Each row is a point on a tangle of strands that fork and nearly touch. The rows are in no order.
In the rows, zero is written as 128.
Points whose rows are less than 103 apart are linked; no others are. Some points are linked to none.
zilu: [145 121 117  45 132 130 145  87  82 182 122 152 121  93 155  74 124 152
 155 140 122 135 136 122 124  73 131 121 146 202 143]
tezol: [178 103 115  74 131 123 107 103 118 111  83 130 153 133 128 140 121 126
 156 165 134 135 140 114 112 111 119 125 155 142 118]
Tate: [104  97 131 108 144 146 123 109 180 122 143 150 145 150 149 165 154 142
 176  93 153 151 155 141  97  97 149 160  72  96 121]
sek: [125 108 158 136 155  93 109 158 124 104  80  92 163 204 126 155 127 144
 138 138 175 120 119 138 189 186  92 141 155  94 118]
Ras: [ 98 132 150 185 157 117 105 183 163  91 143 128 135 197 127 151 129 172
 174 119 105 142 141 164 123 148 119 194  89  42 141]
dena: [128 164  79 201  78 135 142 158 115  96 146  85  88 105 100 108 122 122
 121 170  58 121  97 123 102 123 156 149 109 115 106]
sefu: [146 103 127 108 160  81 110 137 140 118  86 138 205 223 160 170 138 137
 174 167 180 135 155 141 132 139  91 138 111 100 123]
seli: [142 140 167  93 116 100 136  94  89 112 139 100 118  90  86 114 116 120
  77 117 154 115 149 114 153 159 112  83 184 154 156]
mugid: [161 107 137  90 168 145 117 122 120  96 105 138 135 125 154 138 125 133
 142 114 117 150 141 146 149 138 120 121 162  98 132]
Dadu: [118 161 121 152 119 135 151 131  87 140 186 144  65  71 130  92 120  87
  87 108  92 127 158 162 151 102 150  92 125 190 136]
Ran: [118 139 121 101 141 156  73 126 156  69 121 100 113 153 156 143 104 128
 116 111 129 150 146 171 145  46 152 165 150 162  94]
kapos: [104 166  90 115 109 153 158  90 102 177 161 154 104 116 126  69 158 103
  59 187 121 147 127 147 107 135 181 148 128 168 125]
zeka: [156 105 168 130 124 108 175 147 124 203 112 146 142 108 117  79 131 143
 102 142 158 123 117  70 133 213 101  83 151 144 177]
serik: [144 118 165  79 145 123 132 101 107 104 133 109 119 113 112 118 123 122
  81 100 168 127 137 113 163 167 113  93 194 135 148]
zif: [144 155 101 128 113 115 159 115  70 147 139 144  96  82 124  80 130 120
 114 153  82 140 148 166 125 126 164 106 133 169 149]
Liki: [113 113 151 128 151 145 101 159 143  91 110 112 105 163 152 156 130 149
 138  84 119 146 127 169 166 138 153 155 147  99 118]
zope: [101 144 139 132  74 148 102 107 156 137 123  91 109 123  96 160 125 128
  94 125 152 107 110 104 121 117 140 152 132 165 119]
zumab: [167 113 162 102 159 137 173 142 143 166 121 155 142  89 156  84 121 155
 129  87 146 153 144  89 132 195 107  62 173 116 182]
dipe: [110 102 121 152 104 151 183 142 126 201 142 146  97 123 141  85 148 114
 108 124 122 130 103 112 115 168 172 114  90 125 132]
zeri: [142 102 162 123 147 109 130 123 131 143  97 135 172 149 104 137 123 127
 105 144 187 115 109  77 144 201  82 100 165 105 139]
nisi: [118 143 109 129 124 181 106 141 141 125 162 135  61  99 145 117 105  99
 121 111 120 132 147 126 114  26 139 160  93 189  90]
Dores: [ 96 110 149 170 106 124 147 128 178 150 149 139 172 142  96 159 151 138
 146 117 177 115 108  96 109 170  91 148  67  78 152]
pumer: [ 96 117 130 170 111 134 133 154 173 122 152 117 100 120 108 143 133 128
 142 106 105 123 107 100  84 129 157 146  72  66 104]
tavo: [203 123 111  68 150  99 136 110  69 131  95 156 149  96 135  92 115 128
 175 179 103 139 149 116 103 102 111 104 158 167 147]
Pak: [121 156 100 154 111 159 129 160 124 121 156 125  48  98 147 114 116  90
 116 121  95 135 139 125 106  50 170 152  84 160  79]
sulev: [127 172 117  70 149 103 127  81  65 124 166 145 129  66 138  99  82 127
 146 105  95 121 169 166 138  40 106  81 160 207 127]
tas: [ 68 116 136 166  80 119 163 130 164 182 160 119 109 138 113 141 166 125
 135 106 162 110 105  97  85 139 150 163  40 102 133]
niv: [107 140 140 136  96 138  99 112 168 106 111  88 132 134  82 161 132 133
  97 127 155 107  96 104 140 150 121 153 147 127 130]
Kobul: [101 152  98 133  73 141 129  98 122 200 120 124 114 150 108 124 165 123
  95 172 144 112 105 131  91 138 166 192  96 177 119]
tebab: [126 137 145  84 101 129 153  95  83 201 121 140 109 122 126  73 145 130
  79 175 146 122 127 126 130 150 153 137 144 192 151]
Kur: [172 126 138 163 193 125 111 178 113 104 103 167 187 166 148 162 115 154
 135 156 114 143 121 134 149 170  84 114 145  55 129]
kab: [112  88 170  99 145 123 120 143 137 122  95 108 127 186 170 140 130 154
 157  85 166 128 145 164 192 166 120 128 137 103 124]
peg: [147 107 127  77 129 140 140 101  98 158 128 152 107  76 151  98 120 134
 136 115 114 134 137 120 127  99 139 106 147 179 148]
safub: [144 120 116 168 123 151 125 158 134  88 139 117 101  90 106 135 122 120
 126 135  67 140 109 120 117 132 142 115 128  84 119]
Veva: [167 106 131 115 181  94 112 145 122 128  86 168 208 200 153 178 128 139
 159 168 174 140 149 117 128 142  89 113 134  92 120]
puso: [121 112 148  99 192 167 133 141 121 121 115 152 112 128 205 131 127 146
 157  62 128 153 140 171 173 133 128 122 180  85 141]
lof: [128  96 161 138 135 121 143 132 153 174 105 167 184 135 109 140 126 138
 127 129 170 121 126  77 127 197  82 103 114  93 151]
vere: [134 178 139 134 130 112 108 117  97  55 171 114 111  72  85 149  99 113
  89  97  89 125 161 178 156 120 129  92 167 144 123]
gegoz: [133 114 130 145 148 137 115 149 170 101 114 142 160 158 118 164 139 141
 161 132 117 140 132 134 103 145 127 158 101  68 127]
bol: [140 155  92 159  76 116 120 124 131 152  85 104 143 143  87 150 140 129
 137 184 126  99 101 109  88 121 125 187 102 166 127]
Gok: [ 90 104 125 132  90 126 157 109 149 207 140 140 120 143 126 137 165 122
 147 129 166 117 120 120  79 131 161 171  32 136 137]
pusap: [135 121 123 130 139 122  94 136 171  91  86 112 167 165 112 174 137 136
 154 148 127 130 131 130 102 124 129 172 118  99 121]
des: [121 172 145  98 107 114 125  82  85 124 173 114  97  84 122 134  89 121
 106 144 121 116 160 169 138  83 121 111 140 228 117]
far: [152 110 142  73  94 111 132  94  94 191  92 132 127 135 113  99 132 130
 120 182 158 108 129 100 121 144 122 130 149 188 138]
par: [119  97 155 142 129 141 164 129 158 170 122 189 179 140 130 132 129 144
 143 100 173 147 152  96 114 190  84  96  82  81 164]
dorif: [128 136 111 117  93 154  90  98 159 108 108 101 124 131 114 157 110 134
 136 147 123 130 140 126  86  66 156 170 116 175 102]
kozer: [ 97 153 119 171  70 139 112 120 160 133 120  88 108 136  79 155 132 137
 116 127 128 103  99  98  95 108 148 179 106 143 123]
numu: [167 102 125 165 140 144 176 165 123 131 134 147 140  98 130  97 120 125
 131 134  80 145 112 104 132 180 113  60 134  93 168]
lefa: [128  77 141  55 132 104 110  84 150 141  98  97 155 191 155 105 142 131
 127 129 215 123 146 135 161 138 117 111 161 130 102]
muti: [ 95 129 124 113 144 173  84 134 180  91 147 123  95 147 151 139 113 106
 112  91 140 144 148 146 137  28 146 172 124 168  94]
dagev: [104 105 136 167  97 129 177 139 151 184 150 171 168 142 118 135 148 131
 154 120 164 135 142  95  89 176  90 118  41  81 156]
ves: [196 104 132  95 183  98 124 135 111 138  83 172 189 161 151 145 118 134
 158 175 158 146 143  90 109 137  88  91 163 113 126]
fimo: [104 117 141 143 144 152 145 142 151 127 148 182 161 165 145 143 149 157
 163  84 154 169 172 138 120 162  95 131  71  37 136]
rubor: [123  89 109 126 119 145 162 117 138 202 127 177 120 124 163 113 149 127
 181 115 127 138 137 120  75 121 152 133  50 122 123]
Zege: [110 107 135 109  86  98 130 101 160 179 101 123 177 161  96 166 157 121
 137 151 199  90 111  85 106 160  98 144  93 149 150]
rokot: [118 124 116 226 106 138 158 185 133 115 159 104 144 136 128  91 123 114
 164 155  76 102  61  83 115 168 127 108  71  67 110]
Nuri: [118 129 144 148 133 128 101 136 151  85 101  89 150 153  94 155 127 141
 108 131 150 109  89 120 159 176 104 154 156  96 129]
tuz: [ 85 139 106 185  81 118 149 136 154 166 141 104 111 139 105 125 158 123
 141 128 131 101  83 101  79 136 152 177  46 106 119]
Pev: [175 103 130  89 176 135 132 118 135 153  86 191 184 148 164 137 121 141
 181 137 139 148 158 113 101 140  89 102 129  98 142]
pud: [167 115 133  86  93 101 121 101  98 151  87 118 144 137 100 118 125 116
 132 189 169 107 128  86 110 134 101 120 161 175 126]
lonid: [120 179 116 147 137 105 152 121  76 145 181 157  98  67 126  74 108  95
 112  99  68 126 170 190 145 102 160  69 140 190 148]
dize: [150 122 126 177 165 144 120 171 155 108 132 169 168 166 139 155 131 145
 164 137  91 146 139 142 107 151  95 131  96  25 127]
Pog: [121 126 113 105 108 169 110 112 129 143 143 131  88 104 138 131 112 121
 121 122 124 132 138 126 120  45 152 144 102 200 106]
Sav: [147 119 151 115 155 130 105 166 102  74  95  99 109 161 158 151 122 156
 140 106 103 144 130 178 185 149 125 144 172  96 128]
Tigeb: [125 121 112  80 196 172 118 123 102 104 136 140 119  88 196 128 120 125
 155  74 103 151 136 160 153  47 125 126 183 120 138]
varup: [165 103 133 145 152 133 129 151 132 130  97 163 166 124 121 151 122 131
 136 149 117 138 126 101 113 168  95 102 129  94 139]
Kor: [144 113 118  87 127 149  90  99 145  96 102 117 140 135 130 153 124 132
 141 133 128 144 139 138 115  85 148 147 135 144 105]
nerit: [148 116 131 156 116  83 129 145 117 181  87 160 193 145 104 165 132 131
 136 177 167 103  84  72 111 161  89 120 117 132 140]
dovug: [110 153 125 149 104 159  97 123 161  94 132  98  88 119 107 157 106 127
 107 123 119 133 133 121  97  62 165 169 123 156 101]
ruba: [116 136 122 221 130 121 128 180 173  96 164 126 159 141 112 127 133 135
 167 142  87 120  94  93  80 140 108 138  69  27 114]
fud: [ 95  92 182 103 139 136 129 113 158 146 111 122 147 157 125 145 135 137
 100  86 203 111 121 110 170 205 113 119 141  94 143]
Gati: [113 107 147 109 129 165 113 121 151 118 130 127 104 116 125 148 128 117
  96  89 147 134 122 123 147 124 147 128 137 135 121]
zati: [ 90 133 140 123  92 113 104  97 192 125 106  82 159 170  86 170 151 135
 112 120 181  93 104  95 126 142 119 164 124 133 132]
Puli: [ 77  91 148  79 130 136 106 100 196 127 131 124 148 178 160 156 156 134
 133  90 191 130 147 144 140  95 155 158  95 137 122]
lov: [146 123 125 202 126  85 151 164 102 195 106 172 207 135 125 139 129 146
 130 177 145 111  62  70 120 172  92  98 112 126 145]
zezap: [128 124 139  67 100 128  87  80 143  95 119  74 132 156 138 129 113 124
  88 136 186 123 142 137 152 100 125 121 172 168  92]
Liti: [101 106 131 127 171 178 134 138 166 131 147 169 103 126 182 139 139 131
 157  55 126 155 144 136 131 110 147 128 118  71 107]
suvus: [140 127 127 190 150 106 117 164 154 125 118 154 203 151 112 185 134 141
 152 160 129 127 101 103  99 144  84 139  89  70 133]
vopem: [136  82 114  59 112 135 105  80 149 159  97 137 158 142 138 136 136 134
 170 147 148 128 134 113  97  86 144 144  93 171 117]
folev: [ 89 157  87 186  86 124 150 162 138 147 142  91  87 141 124 102 142 115
 125 137  95 102  82 104  78 125 183 169  51 101  85]
kemik: [148 122 105  84 187 159 107 119 104  87 115 133 123 117 192 138 129 138
 173 100  85 154 139 180 148  71 133 134 178 105 130]
Netel: [150 124 137  82 131 133 121  97  99 113 134 135 108  76 129 127 117 120
 113 108 126 142 147 130 145 105 135  97 163 164 136]
Dok: [140 132 122 156 128 129 163 148  99 104 171 131  90  61 114  98 130 105
 103  92  67 136 135 134 151 137 154  56 150 127 161]
muruk: [195 108 109  57 133 104 109  92  93 121  90 130 161 133 127 104 113 124
 170 193 131 138 144 105 103  87  99 110 163 168 116]
fugot: [153 112 139  69 191 142 137 114 110 109 114 140 132 113 182 116 129 138
 140  88 130 148 144 143 156 134 119 102 191 106 151]
Tudog: [166 104 118 167 135 151 160 167 127 106 138 137 115  97 130 114 123 120
 138 131  57 143 115 116 123 157 131  78 126  71 143]
pim: [ 92 124 147 153 145 161 101 168 168  90 158 128  70 122 128 143 127 113
  90  68 127 146 119 135 148 106 161 150 136  99  97]
sefe: [113 105 112 110 105 161 115 107 130 169 128 138 101 118 136 133 133 125
 135 125 135 127 128 120 103  78 166 155  82 180 111]
fafes: [170 116  90 136 125 132 171 149  96 165 110 161 121 109 145  83 141 115
 141 165  79 148 125 135 101 152 156 113 120 138 153]
tove: [156 126 115 145 129  84 105 137 131 137  83 132 200 163  97 188 135 127
 143 178 174 110  89  73 107 138  91 135 136 132 120]
bipe: [115 136 151 166 152 105  91 163 149  84  90  86 169 177 102 157 130 151
 131 139 146 113  86 133 170 172  90 172 153  85 129]
Dafo: [107  98 133 121 157 173 151 114 166 155 144 185 125 120 179 131 134 136
 168  59 141 159 157 121 116 128 137 109 101  72 125]
vasiv: [145 117 131 113 156 115  87 141 156  86  77 104 161 194 143 166 128 145
 161 149 123 133 140 164 135 122 129 169 131 101 122]
Vinoz: [104 158 100 146  69 137 146  99 115 195 120 117 114 145  98 109 161 127
  86 171 138 100  82 120 108 171 136 176 117 168 131]
deg: [151 163 110 183 112  91 100 135 134 115  91 112 184 146  83 174 134 138
 128 169 146  90  57  68 126 137  74 152 143 146 123]
Lib: [125 171  74 181  94 138 159 146  89 115 155 106  78 105 114 101 128 105
 110 172  63 137 124 152 109 120 178 134 107 141 102]
zapag: [ 81 115 161 151 153 151 102 168 175  92 142 121  89 156 130 149 131 142
 119  68 128 145 122 149 152 130 167 165 127  79 107]
mem: [184 151 134  83 148  76 158 125  74 158 122 145 131  75 124  56 131 130
 148 134 107 132 159 128 124 143 133  72 171 171 184]
sov: [157 106 115  85 181 162 124 109 141 132  92 172 165 142 184 140 129 146
 197 115 110 149 157 145 112 116 110 123 128  84 134]
gupi: [153 106 145 106 153  97 111 137 113  96  81  88 150 192 131 143 130 127
 127 145 178 123 126 137 170 172 101 130 179 106 116]
Zilev: [169 157 131 123 134  75 160 138  79 141 133 135 134  72  95  68 121 119
 119 130  93 123 157 133 137 175 131  62 158 157 183]
fedo: [ 93  86 165  88 143 136 130 115 168 135 114 134 147 175 150 152 142 143
 130  84 197 135 143 139 161 171 128 134 118 105 134]
folas: [106  94 170 109 130  95 119 154 144 121  98 115 143 206 167 153 134 168
 183 101 168 133 168 162 180 166 103 135 109  95 138]
Tago: [105 164 121  97 102 134 155  81  92 195 139 148 112 122 118  70 161 120
  55 193 135 128 123 140 117 154 161 142 149 183 143]
Labam: [123 164  93 215  86 129 128 160 139 100 127  83 105 113  86 118 125 133
 130 154  72 106  74  99  89 121 139 166 103 108 107]
Seta: [ 70 119 153 149 141 132 140 146 172 111 171 154 133 170 139 155 153 157
 160  85 154 164 159 146 115 155 120 165  66  39 134]
pamu: [115 127 117 177 107 147 127 161 147 103 149 109  79 101 114 135 124 117
 119 119  84 132 106 106 101 117 168 136 102  90  95]
rega: [142 193  78 197  84 113 142 134  87 118 120 105 128 103  82 122 128 127
 114 201  81 113  87 135 127 147 108 156 131 158 131]
det: [164 104 138 127 154 153 170 144 142 148 122 160 126  89 152 101 120 140
 135  93 104 154 135 103 123 173 121  67 157  94 168]
sive: [118 144 143  58 128 109 102  70 124  81 184  83 123 136 146 121  93 116
  83 127 171 123 164 174 159  55  93 100 178 211  85]
Rebut: [129  97 134  80 107 101 102  85 159 126  94  82 159 190 118 133 143 120
 114 155 212 104 131 111 140 144 105 126 169 133 106]
pov: [119 113 123  79 185 171 131 116 116 133 147 153 112  77 187 109 120 122
 137  63 125 146 137 134 151  62 128 110 180 131 147]
poza: [153 167 111 173 110 110 130 138  89  67 151 110 112  64  77 132 117 116
 117 145  47 132 135 156 141 136 130  89 141 123 137]
zoge: [ 98 110 109 153 114 155 169 162 132 183 158 146  65 118 169  89 139 101
 115  99 115 124 115 102 116 123 187 115  68 124 102]
Giz: [117 132 134  88 176 152 134 117 106 130 161 151 106  56 166 106 116 106
 111  54 132 134 151 133 162  70 120  88 183 163 162]
Modu: [149 174 107 119 124  98 146 109  60 132 150 149 111  67 120  81 118 116
 132 135  64 134 168 182 129 111 154  84 138 181 150]
Kotof: [112 117 113 139 144 166 135 167 153 132 165 157  58  86 178 113 124  84
 133  72 105 137 134  99 119  69 154 112 101 105  91]
Tenu: [135 148 118  88 151 149  87 115 115  56 135 107 114 120 153 144 108 129
 122 107 114 152 152 178 156  65 138 139 170 151 108]
foge: [116 138 111 157 122 154 161 165 106 139 184 142  42  74 147  96 127  73
  93  96  99 132 145 133 150  86 150  97 115 167 125]
gegi: [136  95 143  33 167 123 125  79 108 129 136 111 130 138 168  74 123 134
 119  89 189 133 144 126 165  98 113  91 208 157 123]
sokap: [116 100 120 162  98 133 180 137 131 206 122 152 129 137 126  98 151 123
 124 139 131 115  95 109 105 188 147 127  78 120 144]
per: [151 133 105 141  99 124  99 124 143 113  81 112 158 141  91 166 123 127
 146 170 118 118 112 111  83 115 123 164 114 134 125]
sedem: [104 119 112 129  77 120 141 104 135 204 107 126 131 152 109 136 165 124
 137 159 156 103 108 115  83 143 151 184  68 155 137]
Kul: [146 156 118 198 103 104 116 143 118 120 105 118 168 118  82 147 138 134
 110 166 133  88  45  68 146 161  73 142 148 136 135]
gipi: [ 60 128 147 128 118 135  85 127 203  96 128  90 115 185 123 155 131 131
  93  94 167 124 134 145 138  83 174 189 127 147 123]
Nepil: [131 151  83 168 101 147 148 161  98 121 155 115  61 100 147 102 122 101
 123 145  70 141 127 138 101  90 188 134  89 141  85]
golo: [112 193 137 121 101  92 141  79  76 140 169 117  96  91 109 132  97 120
  97 181 114 110 154 195 132 116 137 127 131 221 117]
dap: [156 132 113 198 125  89 155 169  85 178 105 155 185 123 114 117 133 130
 106 194 122 108  55  77 131 175 100 107 136 135 156]
ris: [ 96 114 116 148 116 141 148 179 153 143 165 140  57 115 167 112 128  92
 136  91  98 128 117  92  95  99 181 114  65  98  77]
dopuz: [115 148 112  56 145 126 136  96  75 156 171 148 110  79 146  92  96 125
 131 107 114 128 153 147 147  23  98 105 146 227 140]
Bekar: [200 134 118  75 165  91 154 126  80 156 108 157 145  78 143  71 126 133
 169 152  96 142 157 117 113 117 116  83 175 155 179]
Miz: [121 113 121 209 112 137 148 165 159 123 142 128 146 124 107 123 133 120
 154 141  96 114  84  89 107 166 113 121  76  63 117]
Pidi: [167 117 152 143 173 125 110 185 108  74  95 118 127 160 139 151 122 157
 145 136  93 139 116 170 182 170  99 138 166  69 136]
depo: [ 73  95 139  96 146 155  96 121 199 129 151 133 115 160 156 150 147 119
 128  75 182 134 150 134 135  61 156 165  91 151 114]
tul: [168 150 104 179 115 113 130 145  92  78 132 113 136  76  77 133 121 117
 112 170  61 129 114 127 139 150 109 108 143 112 142]
zoput: [147 158 124  62 151  99 110  69  75  85 159 127 139  89 126 114  88 124
 136 110 112 129 173 169 144  72 108  81 178 183 110]
Pudez: [143 103 167 118 116 106 143 119 119 183  99 131 144 124  95 116 127 130
  96 149 182  99 101  62 141 195  91 102 159 141 162]
vit: [120 133 121  37 136 124 140  81  73 174 156 137 112  95 149  76 103 147
 135 119 135 130 140 120 144  39 109  97 153 228 138]
Fegan: [157 148 125  56 149  91 104  68  78  60 154  92 145 128 131 105 103 124
 135 127 141 131 176 182 148  84 105  92 199 163  95]
zeku: [148 173  77 200  87 113 128 141 118 144  97 113 147 135  81 140 140 129
 126 194 104 100  67 111 105 132 108 181 118 155 126]
tesov: [134 164 137 100 160 122 107 115  85  57 157 134 115  83 124 132 114 109
 100  73  99 139 164 178 166 107 130  90 180 136 135]
zitu: [125  90 181  69 150 133 134 104 135 136 114 117 122 147 139 118 131 132
  86  83 202 123 129 112 174 186 119  96 186 122 136]
rop: [107 154  63 166  98 139 165 138 121 160 141 115 105 147 129  86 156  94
 101 169 102 122  83 126  78 148 183 163  81 116  91]
guvu: [113 146 136 170  74 142 140 120 115 148 145  97  95  90  82 115 139 129
  70 134 123 100  80  98 157 177 121 120 141 142 149]
lusa: [157 131 138 176 176 128 106 180 124  77 110 127 158 143 122 153 127 147
 123 154  92 137  99 142 161 168  92 142 149  54 128]
Momup: [134 120 104 156  87 145 139 132 123 159 112 121 106 111 106 128 138 124
 122 152 108 118 102 117 102 139 157 147  98 140 121]
dadev: [115 134 126  98  79 102  92  78 179 122  92  68 164 186 102 152 138 128
 109 153 200  90 122 101 125 126 109 147 153 154 110]
lavaz: [ 90 102 126 100 154 181  91 127 187 126 150 141 101 138 163 136 130 103
 129  74 156 131 142 129 132  36 144 160 101 161 100]
puv: [ 96  96 125 121 101 145 132 110 150 193 138 136 106 133 134 139 156 120
 141 116 156 114 131 117  84  91 174 166  47 159 118]
ponez: [ 94 121 130 141 111 151 103 131 181 124 136 111  94 137 113 157 130 121
 124  97 139 127 130 114  92  75 175 173  90 133 102]
dade: [120 127 117 146 140 168 143 163 131 122 176 152  48  73 157 104 128  78
 110  78  96 134 138 118 140  62 143 109 124 147 114]
losap: [ 94 101 153 136 124 159 123 129 174 140 140 135 106 123 114 156 138 127
 105  85 149 126 115 108 137 139 151 131 111 103 121]
Gol: [134 146 129  81 172 133 106 113  86  63 148 124 116  99 154 127 118 120
 117  81 110 145 157 181 171  76 125 115 189 148 126]
zevok: [156 137 118  66 141 123  96  98 105  58 115  87 136 144 145 127 114 128
 124 132 137 143 154 172 158  95 118 124 181 148 103]
tok: [166 127 116 208 130 104 151 179  92 135 121 137 168 100 109 111 125 127
 114 187  98 116  68  88 143 174 100  92 141 120 166]
volif: [165 140 117 194 129 107 131 165 102  98 119 119 164  87  87 131 120 121
 115 182  89 114  82 100 146 162  88 102 148 109 152]
lenik: [125 200 120 143  80 102 136  93  84 115 153 101 100  91  96 146  96 131
 109 189  99 116 142 176 118 120 134 142 136 201 124]
Kozof: [139 153  97 159  92 131 157 131  85 128 145 118  90  86 108 105 127 114
 109 160  74 136 126 155 133 136 161 113 123 148 140]
kelo: [134 173 130 159 108 107 127 119  88  77 163 117 104  59  79 133 111 111
  94 114  71 124 149 164 150 132 135  82 145 144 135]
Geb: [140 194 107 159  75 118 130 113  97 102 117  89 116  99  82 154 106 133
 115 190  93 118 119 148 114 127 115 155 139 177 126]
fefat: [119 118 149 147 155 105 101 174 154  93 101 115 151 212 139 172 129 170
 182 132 112 135 144 174 139 139 122 181 109  74 138]
Ruz: [ 99 162  63 147 102 160 175 118 113 157 170 132  97 133 126  72 153  85
  70 178 105 139 102 132  91 139 195 147 108 138 102]
Pavi: [110 188 107 197  66 139 122 124 138 121 126  77  90 122  81 137 123 141
 106 151 102 103  83 111 104 115 140 175 113 150 114]
Gedu: [ 96 138 123 191 120 113 120 177 178  91 163 103 108 134 119 122 126 133
 159 118  77 124 101  92  75 125 152 155  66  32 100]
Leze: [143 194 126 130 119  68 134  95  61 133 148 142 122  74  91  92  93 113
 121 138  68 110 172 202 133 139 144  75 145 184 133]
duv: [159 104 131 108 164  90 100 153 131 103  72 113 170 215 170 159 130 148
 182 153 141 131 154 168 151 131 101 146 128  99 113]
patu: [126 190 143 147 103  65 153 108  65 145 155 113 123  86  65  84 115 117
  80 145  99  97 142 156 154 191 122  76 159 168 164]
Devad: [ 68 115 134 114 121 109 106 115 204  97 125  98 150 196 131 161 152 143
 136 107 177 126 146 146 116  95 167 192  97 128 144]
puf: [136 130 135 182 143 145 108 167 141  67 134 108 129 104  95 136 125 134
 116 137  77 134  91 128 143 153 119 139 145  57 124]
Refu: [129 151 148  63 101 104 115  60 103 101 173  96 113 113 127 131  87 124
 104 150 155 115 164 157 141  76 104  93 159 218 102]
kaga: [ 96 104 124 178  88 124 186 148 144 198 151 154 138 143 123 110 149 123
 147 128 147 120 111 101  93 184 116 123  35  89 142]
gake: [161 123 133 154 182 138 116 167 133 115 103 175 175 177 150 161 126 153
 161 140 105 147 146 150 137 158  90 127 114  43 133]
Borit: [149 111 108  76 195 166 116 110 124 122 101 155 151 135 206 135 128 149
 196 107  99 152 145 157 131  86 118 134 158  85 132]
bova: [129 195 148 141 105  61 135  92  67 132 156 122 118  81  73 114  92 116
  98 136  89  94 161 184 137 160 127  73 155 181 131]
Ged: [155 128 144 109 116 104 155 123  93 137 122 124 120  80  95  96 121 123
  92 138 123 118 133 110 144 175 119  85 164 151 170]
pesi: [125 111 147 126 169 148 137 138 139 143 107 184 168 180 165 140 135 160
 168  91 151 158 175 146 147 177  92 117 108  58 147]
tifod: [177 109 140  89 175 114 113 130  99  95  86 121 150 162 144 132 125 128
 132 144 151 134 140 144 158 158  98 117 186 102 122]
nuril: [105 113 142 117 188 183 136 146 139 135 134 169  99 128 216 128 126 139
 164  48 117 159 145 162 153 112 137 123 152  69 130]
Sikif: [ 93 109 131 147 122 142 126 142 184 128 157 137  98 126 125 156 141 123
 145  90 139 130 132 106  79 100 170 159  64  89 103]
gulir: [ 73 125 158 186 146 118 120 183 154  97 174 136 133 187 130 135 139 176
 170  97 125 156 144 149 131 174 111 180  75  21 138]
tigu: [157  97 175  93 145 126 165 126 141 188 108 161 146 110 138  89 121 151
 123 100 169 135 140  74 126 203 107  73 156 128 171]
toti: [ 86 128 142  96 104 126  76 100 182 103 115  70 133 178 135 145 125 129
  82 114 181 119 141 143 149  92 149 153 148 159 106]
lofe: [128 103 140  46 131 126 100  83 120 104 135  93 127 156 157 104 123 125
  93 111 192 130 146 147 172  95 118 109 186 163 102]
Tulur: [120 120 147  84 130 157 106 108 129 110 146 128 100 102 139 133 117 107
  89  90 151 136 137 127 150  92 134 117 158 171 125]
sazo: [ 95 101 153 144 123 143 125 124 179 134 132 134 142 138 101 163 148 136
 129  97 159 123 116 111 123 166 125 149  97  81 131]

A fork is a point with three links. Follow the links from the first point to the second and name the forks in between, in order.
pusap; det => lusa safub
tove; lavaz => Tenu
Netel; zeka => dagev
ruba; lusa => pumer safub
Sikif; Pidi => pumer safub lusa

Follow the links from the first point to the second, and from the first to the third. Name the last point that the two ways share.
patu; dagev; Pak => Modu
Pak; Modu; puso => Lib
Labam; patu; sefe => Lib
ponez; ves; zapag => lusa
bova; sazo; Kobul => Modu

Name the points in between on the shortest way along the links from the first point to the second, in order.
pesi; pusap => fimo Seta gulir Ras fefat vasiv
kelo; dap => poza tul volif tok
Pavi; Modu => Labam dena Lib Kozof zif
Pudez; ponez => zeka tigu zumab det numu Tudog safub pamu pumer Sikif
